Points on a hilly landscape, in no order, each with its height.
From any point a ball takes the steepest step (drop divided by distance) to one of its 6 nearest points. It stops when none of these is lower. Distance is the straight distance between rows; heights are no part of it.
Q_899: [ 61 111 143 102 116 140 153 147 162  50 109 137 159 161 173 116]  height 1.58
Q_686: [ 88  97 126 116 141 116 131 131 184  93 112 135 142 149 170 139]  height 6.43
Q_835: [149 108 143 102 134 123 124 151 111 167 142 167 139 112 126 128]  height 3.01
Q_51: [158 141 102 147 150 121 119 100 143 127 113 106 104 124 125 144]  height 2.96
Q_312: [146 161 154 104 115 128  94 168  60 205 159 169 178 137 112 114]  height 1.73
Q_347: [ 82 151 146 164  80 136 153 112 110  75 158  71  77 115  99 101]  height 3.99
Q_853: [ 97 148 116 141 127 122 131 104 168  64 108  97 108 153 155 128]  height 5.36
Q_478: [120 105 139  95 156 109 142 173 130 126 111 149 193 112 141 134]  height 0.90
Q_66: [169 139 103 147 133 113 121  98 108 173 139 131  99 121 114 136]  height 1.97
Q_46: [159 156 113 148 113 121  98 102  74 204 167 159 109 135 109 132]  height 0.96
Q_329: [146 115 145 100 151 112 126 161 107 155 132 165 180 123 132 132]  height 3.86
Q_48: [182 164 103 164 125 128 104  88  71 189 145 138 104 128 101 135]  height 1.41
Q_194: [116 163 134 169 110 158 136 107 128  75 125  59  82 117 100 116]  height 3.65
Q_696: [164 140  92 151 164 104 107  94 122 163 136 161 134 156 136 150]  height 2.97
Q_849: [118  93 115 121 166 108 123 127 176 133 130 165 160 150 165 151]  height 5.20
Q_876: [133 169 150 112  99 144  64 157  67 217 159 170 174 162 108 118]  height 2.13
Q_104: [192 150  97 172 157 146 105  94  99 156 117 130 115 129 113 148]  height 2.14
Q_479: [ 76 106 148 106 108 140 146 146 162  72 113 126 137 143 155 114]  height 4.57
Q_129: [150 131 151 103 138 124 112 163  87 180 148 172 171 128 126 119]  height 2.62
Q_642: [ 78 132 148 144  68 137 153 126 121  96 155  80  77 106  94  98]  height 3.79
Q_996: [147 131 135 114 134 124 101 138  98 190 164 182 147 143 123 125]  height 1.85
Q_263: [124 116 106 128 190 111  94 125 152 155 158 196 206 178 155 135]  height 4.92
Q_153: [124  98 141 108 111 130 140 142 141 140 136 131 106 104 123 119]  height 3.57
Q_159: [123 121 110 128 135 111 125 113 166 116 112 120 107 133 147 141]  height 4.46
Q_942: [ 92 172 123 152 135 142 148  85 118   4 128  99 105 166 163 108]  height 6.27
Q_453: [ 68 110 149  98 119 139 158 165 152  67  98 130 172 137 160 115]  height 4.65
Q_977: [169 137 111 164 129 146 128 101 122 140 117  81  88 105  97 135]  height 2.53
Q_976: [154 137 125 131 123 117 103 115  88 192 167 171 114 135 125 130]  height 1.33
Q_543: [115 107 142 124  86 136 145 133 129 143 145 103  88  93  97 109]  height 3.73
Q_831: [157 143 106 138 141 109  94 103 113 180 156 174 127 158 132 140]  height 1.96
Q_39: [ 96 103 152  93 114 134 147 163 146  99 109 124 148 121 142 122]  height 4.64
Q_142: [130 137 121 146 106 129 139 112 138 122 125  79  85 106 105 121]  height 2.95
Q_828: [152 127 121 152 103 128 140 107 116 162 138  88  81  97  87 121]  height 2.51
Q_798: [104 117 110 131 141 110 131 109 184  93 108 114 121 151 163 145]  height 5.80
Q_273: [154 134  95 148 169  99 115  97 153 135 117 138 130 149 148 156]  height 4.32
Q_885: [ 93 118 142 121  84 135 144 131 145 104 142  97  86 112 110 106]  height 3.50
Q_100: [195 141 106 181 142 175 108  96  92 158 116 117 103 118  94 145]  height 1.39
Q_864: [188 138  94 170 171 157 101  99 127 132  96 128 116 139 123 162]  height 3.00
Q_569: [140 144 143 115 144 123  86 144  94 191 161 186 185 166 128 122]  height 1.70
Q_475: [ 99 108 162 102  80 149 158 168 123 113 131 107 113  88  96 105]  height 5.04
Q_761: [ 84 122 150  84 112 125 165 174 131  80  90 114 178 111 138 122]  height 1.40
Q_87: [153 138 105 174 171 174 100 106 173  71  78 107 119 158 151 156]  height 5.66
Q_149: [183 143 104 161 148 146 118  99 122 142 111 101  99 116 107 143]  height 2.17
Q_439: [123 152 112 154 127 136 131 107 154  81 102  79  96 134 131 132]  height 3.94
Q_636: [ 92  96 140 102 132 133 144 156 167  95 106 141 154 129 156 133]  height 5.79
Q_20: [133 134 131 160  92 136 145 111 129 131 138  64  78  99  82 115]  height 3.06
Q_482: [ 93 129 154  82 104 111 175 181 113 101  92 108 168  93 119 121]  height 4.62
Q_884: [152 116 154 106 113 134 126 155  81 190 154 155 135 101 108 114]  height 3.39
Q_199: [131 104 126 116 134 115 129 125 146 143 132 145 115 124 139 138]  height 3.58
Q_645: [139 122 151  78 117 103 155 176  82 157 118 124 159  75 105 116]  height 7.21
Q_180: [151 125 116 131 116 119 131 110 127 163 141 122  93 107 113 132]  height 2.40
Q_765: [135 109 109 129 162  99 119 115 158 146 135 155 138 147 155 149]  height 4.73
Q_65: [ 82 153 132 141  97 132 144 108 139  59 131  87  87 137 132 109]  height 4.19
Q_783: [165 136 103 167 175 164 105 107 159  94  84 107 114 147 138 154]  height 4.70
Q_399: [ 87 116 147 111  94 139 142 144 152  96 127 113 106 124 129 114]  height 4.00
Q_349: [ 85 169 129 153 116 136 142  98 119  29 130  88  94 148 142 109]  height 4.86
Q_200: [ 74 151 121 136 117 124 143 100 158  38 118 105 114 167 167 114]  height 5.86
Q_412: [145 101 159  99 105 137 144 164  99 167 139 135 130  84 102 111]  height 5.14
Q_324: [133  95 132 107 158 114 121 149 137 141 132 169 167 129 146 136]  height 0.60
Q_938: [164 137 114 147 118 124 132  97 110 176 141 116  94 105  98 130]  height 2.04
Q_637: [140 127 121 121 157 110  99 128 126 176 159 190 167 164 140 135]  height 2.90
Q_81: [128 114 152  83 117 121 154 176 109 135 111 120 159  82 116 120]  height 6.40
Q_678: [ 97  95 133  95 163 110 148 167 149 100  99 142 209 123 159 138]  height 5.71
Q_375: [118  89 136 103 141 120 132 146 161 123 121 148 147 131 149 136]  height 4.50

For each start below, name the point where the ball stops.
Q_159 => Q_100
Q_678 => Q_324
Q_642 => Q_46
Q_66 => Q_46
Q_884 => Q_46
Q_996 => Q_46
Q_686 => Q_324
Q_87 => Q_100
Q_977 => Q_100
Q_783 => Q_100
Q_81 => Q_324
